Each row is a point on a landscape with many valleys, with its height.
From any point a ball takes the steepest step (drop divided by distance) to one of its 2 nearest points. It stops when none of these is lower. Distance is the straight distance between rows; heights are no part of it.
(849) h=3.04: [ 80 153 127 143 118 108 155 133 162 141 177 112 184 111 126 128 126 173
 144 106 114  96 128  88 139 140 163 142 147 130 150 161  85  93 114 121
 123 125  67 147  88  75 177]
(376) h=4.88: [159  89 117 116 164  91  89 155  85  93 127 163 127  74 170 129 170 199
  73 142 174 105  89 162 136 104 105 137  59 153 151 128 139 130 157 140
  98 138 133 135 149 104  75]
(859) h=4.58: [124 127 145 131 164  66 121 137 124  84 152 173 186  81 168 114 120 148
  77 131 155 120 113 121 129 156 119 134 145 151 180 156 119  50 125 143
  97 151 117 162 113 126  85]
(571) h=6.26: [ 92 128 171 162 138 125 177  72 148 192  72  68 129 136 131 147 119  85
 180 126 119 117 175 126 131 137 154 132 138 125 150 119 156 144 132 100
 144 196 161 157 125  92 144]
(137) h=4.44: [140 151 161 113 132 184 104 129 145 147 109 140 113 180 110 106 141  70
 127 154 115 127 124  94 124  82 103 137 111  50 121 102 139 159 122 138
 116  79 115 133 118 170 175]
(626) h=2.03: [125  93 139  92 133 120  99 118  93 163 107 141 119 129 137 178 134 113
 103 158 133 150 121 177  92 118 104 159 110 101 102 145 145 125 107 122
 151 114 148 137 153 144 117]
(1062) h=5.47: [131  98  93 156 110 164 120 181 145  77 124 117 135 183 129 148  68 150
 172 103 113 154 149 132  46 156 149 138 128 105 140 195 129 145 189  31
 126 115  98 117  83 130  85]
(500) h=3.73: [126 116 117 178 152  91 135 139 107 138  99 105 134 151 109 131 128 144
 191 127 141  85 130 152 150  94 138 123 148 110 144  86 120 192 143 138
 170 181 125 161 148 111 148]
(987) h=5.71: [143 117 106 117 119 127  66 169  79 125  95 127 110 150 123 118 142 116
 156  93 109 131 138 162 133 110 131 138 114  99 108 126 126 191 100 115
 175  87 141 129 148 131 108]
(1070) h=6.03: [ 93 142 177 113 122 101 151  76 144 187  80  92 148 108 127 152 113 104
 147 110 131 123 134 130 142 169 167 161 123 112 123 129 184 135 108 101
 163 173 136 139 147 124 111]
(814) h=5.80: [133 110 128 158 161 166 140 146 129  83 129 107 120 164 131 141 126 129
 127 142 141  98 141 154 112  99 112  85 126 140 163 123  82 131 179 102
  81 160 124 168  78 159 160]
(724) h=5.25: [143 105  84 138 123 160 104 156  85  81 131 119 127 165 119 127 114 136
 164 119 102 133 165 150  33 169 141 118 119 133 157 182 115  99 160  59
 145 124 142 103  97 127  66]
(910) h=4.57: [149 142 193 136 177 139 108 136  98 177  79 137  97 118 168 135 157 131
 162 137 131  87 110 109 173  74 161 128  65 118 115  72 121 216 145 143
 117 151 114 115 133  92 154]
(53) h=3.35: [157 128 107 174 152 146 129 115 121 109  64 123 127 180 119 129 124  96
 194 110 125 115 115 133 148  98 132 131 128 108 105  86 132 171 152 150
 134 131 133 133 138 116 144]
(757) h=4.51: [126 130  78 138  86 166 108 136 115 144 149 141 106 143 106 103 147  98
  75 112 106 150 158 133 115 135 109  76 148  90  94 119 193 157 154 112
 142  79 142  99 159 171 117]
(14) h=2.58: [130 105 163 105 163  99 107 129 100 147  88 113 129 105 159 192 132 144
 135 131 129 123 134 175 124 108 114 155 117 136 149 127  97 128  89 122
 129 140 155 160 142 104 114]
(992) h=4.93: [149 132  92 152 128 110 183 109 205  96 120 137 149 108 122 184  52 154
 142  87 128 149 107 131 215 129 143 140 177 143 126  68  89 135 136 160
  92 135 132 171 111 124 138]
(725) h=2.17: [144  79 147 115 144 116 161 106 137  88 122 137 145 187 110 179 116 150
 141 153 175 120 104 164  82 107 111 152 129 135 107  86 136 131 136 148
 139 114  99 162 123 135 136]
(950) h=3.36: [124 171  86 109  72 118 165  88 165 173  94 130 130 141 117 127 122 112
 129 100 134 159 129 117 167 141 142 127 177 119  78  96 183 129 136 174
 163 127 162 124 170 125 149]
(449) h=3.64: [131 100 122  61 116 115 112 150 168 108 140 165 178 135 133 148 120 149
  97 137 146 200  79 161 131 151 140 171 108 122  79 140 127 138 110 143
 157  67 119 126 130 152  85]
(198) h=5.76: [140 112 134 139 143 193  95 142  42 116 153 108  79 124 127  93 169 111
  88 173 113 101 163 106  91  89  50  85 113  87 131 146  95  99  71 137
 128  99 152 101 139 177 150]
(1372) h=3.49: [157 152 148  81 129 110 113 147 131 130 106 130 127 104 145 110 103 128
 168  81 106 126 109 122 164 115 151 164  76 126 135 122  82 176 103 145
 133 117 114 131 157 108 118]
(328) h=5.55: [153  93 136 151 154 161  85 140 130  61 124 141 148 132 164 145 157 137
  84 147 141 105 131 129 105 118 116 118 122 141 167 117 108 121 182  89
  65  98 116 156  67 115 133]
(96) h=5.97: [ 90 169  93 169  86 141 153 140 158 154 126  88 117 124 123 107  89 121
 136  85 109 161 160 134 145 148 160  84 179 104 163 152 173 185 172  93
 131 192 152 133 149 130 111]
(839) h=5.64: [104 149 155 131 129 102 169 127 139 145 122 126 114  51 135 156 121 154
 113 112 150 118 128 128 163 138 149 111  80 154 174 122 147 137 164 116
  73 198 168 140 155 111  82]
(234) h=2.47: [123 157  78  99  76 126 110 104 178 144 142 156 138 143 116 119 160 133
 100 110 147 158 106 126 201 131 139 125 167 100  56  88 173 148 137 179
 157  68 127 101 157 141 154]
(1106) h=5.24: [123 157 161 139 115 176 133  98 126 195 103 137 101  92 138 126 125  52
  74 149 126 122 133  97 113 150  85 102 153  41 134 135 182 140 133 105
  87 140 153 125 141 177 134]
(215) h=2.13: [116 146  53 128  70 120 148 102 179 164 149  96 118 169 121  98 156 150
 164 101 129 126 156 117 144 139 157 120 148 165  98 142 137 109 122 165
 179 120 133 107 116 100 180]
(408) h=5.98: [154 160 103 148 133 213 125 143  81  99 141 138  74 123 131  81 127  62
  74 143 101  93 169  74 106 122  70  90 156  77 126 138 110  84 110 116
 108  98 131  87 125 184 160]
(1119) h=5.38: [ 69  98 138 117  99 161  83 147 134 193 134 103 140 132 161 116 162 123
  98 142  84 178 197 153 126 152 131  80 173  99 135 148 141 173 132  61
 126  97 136 137  93 151 145]
(883) h=6.50: [ 80 145 135 122  90 106 138  99 170 195 127  85 116  78 134 114 143 152
 157  73  88 145 168  97 175 165 198 108 149 137 149 133 148 186 127  92
 144 165 111 112 131  80 127]
(467) h=5.32: [156 117  75  88 111  98 158 141 126  87 173 162 110 133  99 106 140 155
 139 143 159 134  79 139 107 138 147 129  76 180 102 135 142  98 127 181
 163 128 130  98 144 114 100]
(844) h=1.75: [152 135  87 141 143  88 129 174 128  64 163 121 168 148 108 125  97 151
 153 107 127 115 126 143 135 108 105 139 167 144 166 108  66  89  99 177
 147 136 110 161 114 139 161]
(252) h=4.36: [107  98 148 141 177 127  85 134  76 148  81 101 152 154 150 170 141 110
 163 144 107 106 153 151  55 152 133 157 129  81 162 153 133 122 118  82
 173 152 103 166 111  92 104]
(413) h=3.21: [150 158 118  93  79 159 127 138 147 128 107 111 117 142 144 133  69  83
 150  84  90 191 144 132  94 170 130 178 142 159 135 175 107  76 104  79
 141 105 152 108 114 147  94]
(545) h=4.09: [142 104 109 147  96 167 153 116 135 101 144 154  99 164  82 120 136 108
  76 165 164 119 127 135  70 136  87  82 130 106  83 108 201 152 185 135
 127 102 141 115 153 187 118]
(550) h=5.86: [102 207  76 142 109 145  94 170 127  92 100 153 139 127 132  81  92  99
 165  62  78 146 130  84 174 152 158 127 169  87 156 146 131 144 142 121
 109 137 139 119 154 112  92]
(804) h=5.60: [ 98 185 138 127 122 159 132 142 154 129  86 136 153 116 139 112 113  86
 145  93 111 128 125 103 165 144 153 140 144  69 143 140 146 179 163  99
  81 149 106 144 133 132 113]
(1040) h=6.32: [164 171 138 104 106 170 172 107 172 130 137 125 122 206  80 124  69  65
 152 136 123 135 124 104  81 121 100 161 177 119 132 127 115  65 134 138
 105 124 115 130  95 199 170]
(632) h=5.70: [112 144  99 132 118 145 112 175 159  84  95 120 171 171 142 133  58 108
 159 104 106 151 135 132  67 152 127 171 181  70 146 167 111 140 166  54
 125 127  84 143  83 152 105]
(256) h=3.42: [154 120 108 142 140 107 160 101 138 102 128 171 119 158 108 159 145 164
 127 146 165 104 102 140 190 106 116 132 178 141  68  40 117 130 114 196
 139 120 115 132 125 124 195]
(1379) h=5.91: [104 158 117 185 132 146 133 185 143  72 114 118 159 124 134 121  54 124
 173  85  97 146 123  97 106 123 135 152 157  94 180 185  63 129 130  61
  87 137  71 150 104 134 124]
(242) h=2.90: [176 113  97 153 136 169 147 111 140  68  82 139 123 162 125 156 111  93
 146 113 144 126 118 148 133 134 107 149 169 140 100  94 139 105 152 130
 107 119 152 126  92 136 117]
(141) h=4.64: [138 104 132 140 183  63  71 169  67 149 105 168 129  83 164 120 150 194
  90 153 158 113  85 166 163  84 111 140 116 136 118  92 128 135 129 156
 141 142 113 142 166  95 110]
(63) h=6.28: [ 88 101 113 175 131 127  91 150 120 139 105 105 164 112 166 150 136 162
 124 130 105 129 163 155 129 156 155  80 156  86 176 149 143 184 163  52
 125 157 130 160 108  99 114]
(863) h=2.95: [156 115 188 114 181 108 120 106 109 144 107 150 132 101 160 133 139 124
 112 132 155  95  89 135 127 123 122 166  90 150 148 120 117  96 119 147
  98 150 130 146 138 114 121]
(722) h=2.35: [140 126 100 128 146  90 141 151 151  87 166 122 133 155  98 133 102 170
 177 127 133 123 138 160 185  75 127  99 149 144 134 106  47 172  90 179
 139 123 116 156 119 145 190]
(439) h=4.38: [149 131 157 136 131 135 182  64 119 168 127 127  98 134  87 117 147  97
 137 132 149  97 119 109 119 138 129 108 110 146 112 118 193 118 136 131
 122 161 149 112 162 119 119]
(1150) h=4.30: [103 148 134 143 154  89 116 138 129 152 144 147 147  97 144  96 192 203
 109 130 127 116 120 126 187 149 185  82 115 149 113 107 122 180 142 145
 159 141 112  96 113  79 146]
(889) h=5.03: [138 118  85 117 110  84 167 132 156 100 168 133 144 116 117 130 122 176
 156 103 140 118 101 129 131 152 167 131  89 202 137 167  84  83 123 158
 142 133 104 116 118  83 125]
(591) h=5.99: [150  90 138 143 144 177 169 122 134  98 124  74  91 187 106 153  84 116
 177 155 123 121 133 161  63 106 115 127 138 167 157 154  92  79 157 106
  99 168 127 153  60 171 144]
(510) h=4.25: [ 87 130 140 120 158  62 137 163 150 110 176 165 201  48 141 118 122 188
  71 150 142 163  83 124 168 168 150 134 136 141 152 174 127 108 142 130
  92 134 100 136 129 104  87]
(524) h=5.81: [107 158 114 160 121 102 166 156 141 117 134 100 132  87 108 119  70 154
 140  92 126 129 119 138 139 133 151 109 131 128 182 151 143 173 146 112
 103 198 151 152 152 127  90]
(1081) h=2.89: [140 110 135 178 128 136 167  78 104 157 109 126 111 128  95 159 111  99
  96 160 176 100 141 156 110 156  60 113 197 113 133 100 191  98 127 136
 147 179 175 149 167 137 124]
(34) h=3.28: [122  97 129 142 109 151 165  70 126 177 124 146 114 154 103 154 125 111
  79 172 158 138 153 144  92 156  71 106 205 102  83 104 210 116 129 132
 178 118 150 108 169 159 121]
(808) h=6.04: [ 78 171 144 106  75 149 118 130 172 172 156  92 119 118 125  85 140 137
 157  95  71 147 147  65 140 151 192 107  98 129 132 144 142 177 137  91
 112 120 101 114 101 100 142]
(1149) h=2.16: [ 93 154 158 108 155  88 126 151 124 138 173  89 163 114 127 111 125 143
 142 131 116  96 135 108 130 119 144 141 105 153 173 156  81 108  84 148
 144 147 110 134 122  94 145]
(655) h=0.68: [118 144  49 103  79 123 104 131 166 128 147 119 153 185 100 112 147 146
 167 110 127 161 128 115 124 140 150 128 159 107  68 123 158 133 136 158
 203  67 106 105 136 120 164]
(184) h=5.20: [154  74 147 108 160 127  62 148  95  89 121 147 138 118 162 133 175 126
  86 155 145 117 119 129 101 119 120 136  77 131 121 139 139 138 157 113
 109  88 125 132 127 122 102]
(319) h=2.44: [145  66 123 161 115 129 171  88  51 155  99 164 103  95 118 160 144 121
  77 162 162  91 108 136  85 141  56 148 125 128  99 111 215 102 141 139
 139 145 152 124 208 127  69]
(598) h=3.00: [178  98  83 152 150 134 123 122 114  39  70 184 140 138 132 157 123 129
 110 110 165 121 117 164 121 143 104 161 146 127 109  78 162 101 191 122
  98 109 130 161 121 128  72]
(417) h=3.05: [154 131 118 150 124 131 102 124  74 140 101 156 125  96 154 132 153  96
 108  99 127 119 117 126 157 147 117 136 126 110 106 123 145 108 129 138
 118 122 167 117 145 110  72]
(1179) h=4.03: [108 167 154 111 116 150 153 134 172 131 162 108 159 145 124  94 126 139
 136 119 111 126 134  81 135  98 144 125 137 135 125 126  87 117 129 126
  87 105  83 132  84 137 201]
(43) h=6.11: [113 132  73 179 120 140 129 151 124 118 114 107 147 167 115 129 121 139
 155 108 123 135 155 154 121 142 137  80 173  96 142 144 158 177 186  97
 141 146 147 131 123 119 105]
(888) h=6.12: [169 125 142 126 130 164 182  97 124 114 141  89  78 192  96 154  82  74
 155 163 135 114 135 149  92 112  72 131 166 147 151 112  97  44 130 162
 106 174 152 124  90 175 165]
(12) h=2.46: [147  90 182 150 156 106 161  67 106 140  97 129 107 103 125 178 140 134
 128 159 175  90 106 167 130 127  95 167 118 185 128  94 140  58 109 144
 123 186 150 155 148 109 118]
(1121) h=5.57: [ 81 138 156 146 137 169 103 122 132 191 124  95 128 117 152 139 142  83
  90 137 116 136 175 128 125 136 116 100 179  66 160 150 167 167 142  88
 105 152 142 147 118 144 150]
(926) h=5.53: [121  97 107 136 136 119  83 152  26 175 111 114  74 128  89 130 145 132
 148 129 107 115 131 162 116  99 106 112  85 139 113 122 156 181 112 129
 182 129 149  99 178  92 111]
(412) h=3.46: [139 166 104 151 130 185  79 165 100  88  75 133 114 161 140  94 104  69
 170 122  88 122 130  94  88 118 122 147  90  67 157 152 142 143 160  85
 105 149 129 124 111 142  97]
(1367) h=5.72: [ 88 134 138 121  82 102 170 109 180 168 138 123 164 105  94 137 114 143
 126 118 144 166 131 147 145 174 164 118 140 132 111 128 152 145 147 108
 142 137 145 133 133 117 113]
(964) h=4.94: [ 99  87 115 126 103 147 106 117 128 195 149 133 117 120 135 102 199 128
  58 143 106 154 187 138 144 141 132  54 154 119  91 117 173 184 135 101
 159  84 137 103 129 126 121]
(890) h=5.08: [173 131 162 107 121 201 148  92 140 128 137 150  85 134 142 105 129  71
  94 144 110 105 123  98 117  87  93 108 108  98  86 107 135 123 115 138
  73  97 144  99 110 183 155]
(80) h=3.95: [147 131 146 159 163  83 141 110 149 157  85 180 130 138 142 137 145 174
 139 164 188  91  94 109 198 111 134 137 134 130  86  38 128 152 132 177
 161 146 105 129 151  91 183]
(508) h=5.26: [116 157 119 141 108 145 156 119 191 127 107 136 154 102 141 157  83 124
 156  79  94 146 129 117 185 127 161 115 168 124 138 132 100 160 160 122
  65 130 117 146 111 130 109]
(495) h=4.69: [ 85 160 124  96 157  63  91 153  97 179 171 164 116  58 114  85 186 178
  92 142 121 157 102 134 183 148 161  79 102 140 121 140 131 152 107 145
 162 142 147  79 140  85 115]
(872) h=5.83: [155 155 112 137 111 227 143 114 126  97 158 129  71 153 148 102 143  61
  92 151  89 137 172  74 108 119  89 111 155 129  97 162  88  49 114 114
 103  81 125  71  76 175 171]
(819) h=5.39: [ 67 123 153  96 114 113 146 108 173 198 160 126 147  82 128 121 164 154
  76 146 126 196 122 154 187 165 163 111 153 149 105 143 159 171 136 121
 141 124 144 112 121 126 123]
(105) h=4.84: [120 116 124 113 119 136 129 129 170 129 148 128 160 153 134 131 162 150
 130 132 116 151 127 130 161 138 164 132 134 145  87 126  98 136 128 119
 140  83 100 106  97 105 158]
(160) h=3.80: [118 145 135 119  52 180 132 120 154 142 162  93  74 119 151  72 121 121
 116 111  92 195 180 125 137 125 125 107 144 200 129 170  65 107  97  71
 102 113 181  90  84 163 164]
(1088) h=2.91: [158 141  61 123 130 118 160 111 158  82 117 103 118 193 103 169 116 146
 175 110 138 118 114 166 183  83 122 115 179 144 103  58  70 115 107 205
 129 125 118 141 117 120 196]
(870) h=1.28: [112 166 166 122 169  84  69 160  84  86 155 121 167 107 144  75 133 127
 141 135 113  96 138  78  99 126 115 159 106 121 205 154  47  67  63 135
 142 119 124 136 121 116 152]
(865) h=2.67: [113 150 173 109 128 160  89 143 121 136  93 102 114 139 134  84 136  80
 169 113  91 111 135  73 105  98 141 143  54  92 160 138 136 172 144  90
 103 128 104 134 113 148 144]
(861) h=2.69: [150 106 127  69 103 154  96 133 132 118 104 117 117 133 157 160  94  92
 125 122 118 185 146 182  78 127  97 156 121 116 119 171 102 108 101 104
 160  98 171 126 132 178  80]
(373) h=3.12: [133  81 144  99 159  76 166  96 192 108 152 140 190 163 122 176  98 167
 159 163 153 106  84 118  99 126 155 176 126 130  97 109 115 128 119 139
 163 119  49 164 107 113 136]
(466) h=4.98: [164  82 115 164 169 148 126 127  96  62 181 144 111 121 132 135 169 145
  69 172 149  81 133 153 123 110  83  90 172 183 126  84 102  36 121 179
 100 106 128 124 102 140 140]
(882) h=5.23: [162  83 124 147 176 173 110 129  87  54 190 145  87 168 137 129 153 139
  72 202 150  88 127 128  73  86  73  93 147 138 112  89 130  73 130 167
 111  83 105 121 129 185 144]
(915) h=4.70: [ 73 116 163 113 163  80 101 134 114 149 132  68 147 144 125 137 117 126
 157 129 102 102 161 133  58 141 157 145  82 106 160 165 117 151 109  77
 166 145 102 153 106 103 124]
(1202) h=5.13: [ 99 138 146  87 109 126 110 150 138 155 141 137 140 139  91  94 143 131
 125 149 134 162 108 123 119 113 133 113  96  98 112 124 154 190 140 132
 133 107 122 123 161 146 149]
(740) h=1.96: [151  60 168 161 144 121 199  67  90 155 115 155  92  98 106 177 130 139
 101 199 165 105 101 116 123 127  59 148 123 169  92  91 195  55 109 163
 123 160 133 134 185 138  87]
(318) h=3.79: [ 54 159 157 126 134  76 153 152 151 126 197 122 193  65 129 131 119 189
  97 125 132 126 116 100 147 143 161 105 153 133 180 165 103 131 139 105
  98 153  86 173 132 114 137]
(864) h=2.83: [120 143 153 132 163 108 144 127 147 128 115 113 160  97 148 143  99 132
 150 106 106 112 114 105 171  90 153 141 129 126 168 133  53 124  93 146
 108 152 100 160 130 111 141]
(922) h=4.05: [126 106 147  97 164 110 157 102 159  91 191 147 191 171 112 143 136 157
 143 199 151 133  98  99  81 147 138 156 134 151 113 134 144  51 130 154
 137 100  69 124  95 125 146]
(573) h=4.29: [123 106 146 114 119 169 157  99 151 141 127 117 133 113 152 162 156 123
  99 118 111 166 149 153 158 147 152 104 146 167 114 133 101 114 131  94
 101 100 161 117  84 113 138]
(914) h=3.94: [134 128 128 149 155 174  85 139  96 102  73  98 127 179 161 125 146  66
 173 123  92 111 144 107  77 161 148 152 131  91 137 144 158 110 137  85
 154 117 101 127  97 115 118]
(979) h=2.63: [165 103 119 124 129 165 103 138  86 149  60 143 108 108 172 183 150  99
 105 117 108 140 151 166 111 140  84 135 120  87 126 144 159 112 124  94
 118 119 172 133 153 115  73]
(177) h=3.62: [110 142 190 125 172 152  90 113 120 161 107  89 134 163 126 111 152  68
 170 163 103  96 146  94 105 100 135 134 108  91 137 125 120 154 102 118
 136 133  95 144 110 132 177]
(1012) h=5.02: [112  90 137 136 158 129 115 143  84  88 141  92 145 128 123 113 138 130
 151 136 115 105 167 130  70 134 135 105  84 148 169 171 119 127 122  83
 144 134 126 127 103 117 100]
(787) h=4.02: [172 125 156 121 160 101 134 155 116 134 109 132  94 122 152 141 117 158
 182  98 127  97 101 141 179  60 160 147  63 149 110  91  66 190 112 162
 144 165 112 114 146  97 132]
(1080) h=5.31: [ 75 127 129 112 110  93  79 131  79 211 142 103  77  99  87  93 155 128
 127 109  94 153 147 156 128 119 134 101  81 123 128 134 153 177  83 124
 180 143 163 100 173 130 137]
(72) h=4.53: [150 157  69 140  98 105 174 147 203  96 173 139 147 112  99 166  31 135
 165  79 128 136 104  99 183  90 135 150 122 161 150 116  71 135 104 168
 101 118  91 149 138 121 145]
(24) h=1.14: [157 104 122 139 179 109  93 170  92  35 138 128 146 145 143 132 105 137
 139 129 133 103 136 133  80 127 108 153 139 153 175 140  66  78 102 149
 137 111 107 141 124 139 109]
(761) h=5.82: [163 148 137  95 156  84  75 169  62 114 124 126 113 129 107  89 145 122
 169 123 120  98 107 106 101 127 141 163  54 125 121 132 108 124  80 166
 185 106 104 103 154 104 142]
(677) h=3.88: [159 102 132  96  85 149 147 113 138 130 147 109 110  84 163 181 146 143
  81 107 129 187 152 178 168 138 135  94 114 189 116 151  97 117 132 115
  95 107 216 107 126 124  83]
(243) h=0.50: [126 141 144 145 175  94 110 161  57  88 119 101 130 108 149 126 107 110
 162 125 125  90 137 133  97 103  92 174 128 134 196 156  82  55  58 149
 141 171 146 149 130 123 125]
(1332) h=4.08: [121 159  80 137  98 117 123 122 132 134 127 109 137 121 152 107 105 117
 202  60  80 114 142  70 133 180 178 167 101 143 129 177 101  91 106 127
 162 135  99 102 117  47 101]
(175) h=3.47: [159 126 137 113 117 112 124 116 102 146 127 147 121  67 140 158 158 133
  93  98 127 153 137 161 148 179 145 119  94 171 109 153 149  87 114 110
 107 114 188  98 141 100  43]
(1021) h=5.52: [163 154 137 126  96 214 169  81 149 120 140 109  75 162 133 111 141  58
 138 130  96 134 131  94 134  98 113 127 130 148 102 119 103  64 108 138
  69 105 144 107  91 174 170]
(1077) h=5.00: [ 59 159 139  86 128  78 100 124 133 216 147 131 111  73  88  98 140 159
 100 123 122 180 113 142 175 160 163 107 100 132 118 148 173 199 110 129
 174 147 130  95 154 108 106]
(167) h=2.92: [154  98 105 105 115 128 123 148 139  70 152 151 152 165 125 161 107 137
  99 156 151 171 115 189  77 142 100 139 146 127 112 127 136 121 148 128
 126  87 125 138 124 173 101]
(211) h=4.99: [107 149 177  68 120 114  90 145 137 130 135 138 131  97 132  92 124 123
  94 118 128 170  96  86 109 125 135 155  78 118 126 162 124 159 103 107
 108  94 121 110 143 161 120]
(899) h=4.79: [145 114 117 148 164 103 137 119  90  82 164 154 148 109 156 138 155 151
  75 138 149  93 133 154 148 141  98 124 178 186 178 126  85  20 110 158
 101 143 147 146  98 117 114]
(321) h=5.44: [103 122 183 110 157 100 128 130 115 148 135 130 101  59 140 144 148 171
  93 144 170 101  90 142 120  97 133 123  33 149 186 126 146 177 154 130
  75 188 150 146 156 118 102]
(359) h=5.09: [125 148 192 111 141  93 140 129 125 162 121 150  96  94 127 104 143 162
 116 138 152 108  75 107 167  85 149 118  66 131 126  98 130 199 143 164
  88 166 120 135 160 128 149]
(1132) h=3.29: [107 101 165 180 144 119 144  97  86 167 112 142 138 110 113 134 165 137
 102 196 175  89 130 147 125 141  99 111 156 120 118  95 177 118 117 144
 145 155 146 129 157 108 145]
(227) h=3.13: [116 148  78 132  56 158 148 108 170 150 174  71  92 130 128  93 151 153
 136  87 102 176 164 114 162 125 172  82 153 197 108 149 104 125 124 127
 112 119 170  84 117 124 173]
(1032) h=5.51: [161 110 142 134 161 145  82 157  91  96 163 126  96 140 125  96 167 131
  71 184 152  82 122 120  98  56  57  97 103 106 148 106 115 126 127 157
  97  85 127 126 137 176 147]
(868) h=3.65: [127 165 115 111 112 145 115 145 156  95  86 113 114 138 149  99  76  98
 197  72  53 155 143  73 123 151 159 170 123 129 142 170  78  76  88 100
 146 106 136 109  96 107 123]
(705) h=5.45: [ 87 116 113 119  64 144  96 130 143 153 154 110 105 120 119  58 170 140
 122 114 109 153 169 117 125 154 174  76 104 140 104 144 185 181 153  74
 144  92 132  96 114 117 131]
(565) h=5.59: [169 135  84 117 125 124  91 146  84  73 148 144 101 158  99  97 158 118
 161 108 126  92 126 107 105 140 126 137  79 151 116 119 132 106 118 175
 167 101 138  91 140 112 118]
(993) h=4.35: [116 115 139  54  92 102 123 144 166 109 165 160 143 134  93  96 114 139
  99 156 138 194  74 121 109 125 121 159  82 148  97 168 140 130 102 162
 127  67 130 110 140 196 122]
(187) h=4.81: [122 147 160 141 107 142 185  83 139 173 125 130 122 149  95 119 143  62
 108 160 143 114 131  93 106 122 109 107 122  85 109  96 187 140 145 120
 101 150 128 130 144 171 156]
(1277) h=4.60: [135 146  61 112  82 108 143 118 176 127 158 100 134 133 133 127 115 166
 173  69 112 124 125  92 131 151 192 160  74 167  91 178  80  91 121 157
 167 107  88  84 100  71 141]
(608) h=2.53: [152  86 129 149 154  97 124 102 143  80  78 203 186 119 155 165 126 138
  78 148 205 127  98 147 118 155 106 192 151 125 116 102 183  98 154 144
 114 112 109 177 140 148  64]
(61) h=3.92: [152 141 155 104 107 118 161  80 143 188  90 159 115 115 119 140 139 100
 128 131 160 143 102 124 166 127 113 150 117 135  73  92 173 127 111 163
 131 145 147 112 166 122 128]
(385) h=3.78: [106 117 140 152 140 114 124 120 100 158 154 146 148 111  97 107 186 148
 103 177 151  86 125 134 155 124 136  78 117 147 121 102 155 180 152 129
 129 146 122 120 141 104 147]
(452) h=4.04: [154 167 103 135 126  72 128 169 162 112 152 146 127  85 124 139  52 156
 170  59 102 128 106 117 189  99 160 166  97 138 151 129  73 176  90 175
 134 148  96 133 176 107 101]
(498) h=3.71: [158  73 115 146  99 161 168  94 121 136 104 140  81 159 113 164 114 107
 102 164 167 149 124 176  96 117  71 122 165 100  83  91 176 161 167 127
 122 114 158 136 156 182 124]
(668) h=4.39: [122 124 151 137 178  60 112 144 115 151 112 175 173 102 168 138 136 195
 102 163 174 125  95 162 199 112 119 158 168 129 112  76 107 157 115 178
 167 139 100 163 148 102 150]
(217) h=6.54: [117 202 113 115  49 146 156 135 180 144 155 113 114 163  86  88  75  84
 131 127 151 146 139  86  99 139  93 142 204 113 147 158 131  47 145 135
 125 133 131 116 118 168 187]

For each start below, name the point where the ball stops.
(888) -> (243)
(1379) -> (865)
(883) -> (1081)
(565) -> (626)
(632) -> (865)
(1121) -> (655)
(1070) -> (1081)
(926) -> (1081)

Call two points neighbours if one is among the 2 nearest of the other. Go from one point of each pair to the other, from neighbour to neighbour, staying as low as possible. Name the highest point that can't be avoided.
(1081), (655) -> (573)
(626), (1372) -> (105)
(1081), (626) -> (863)
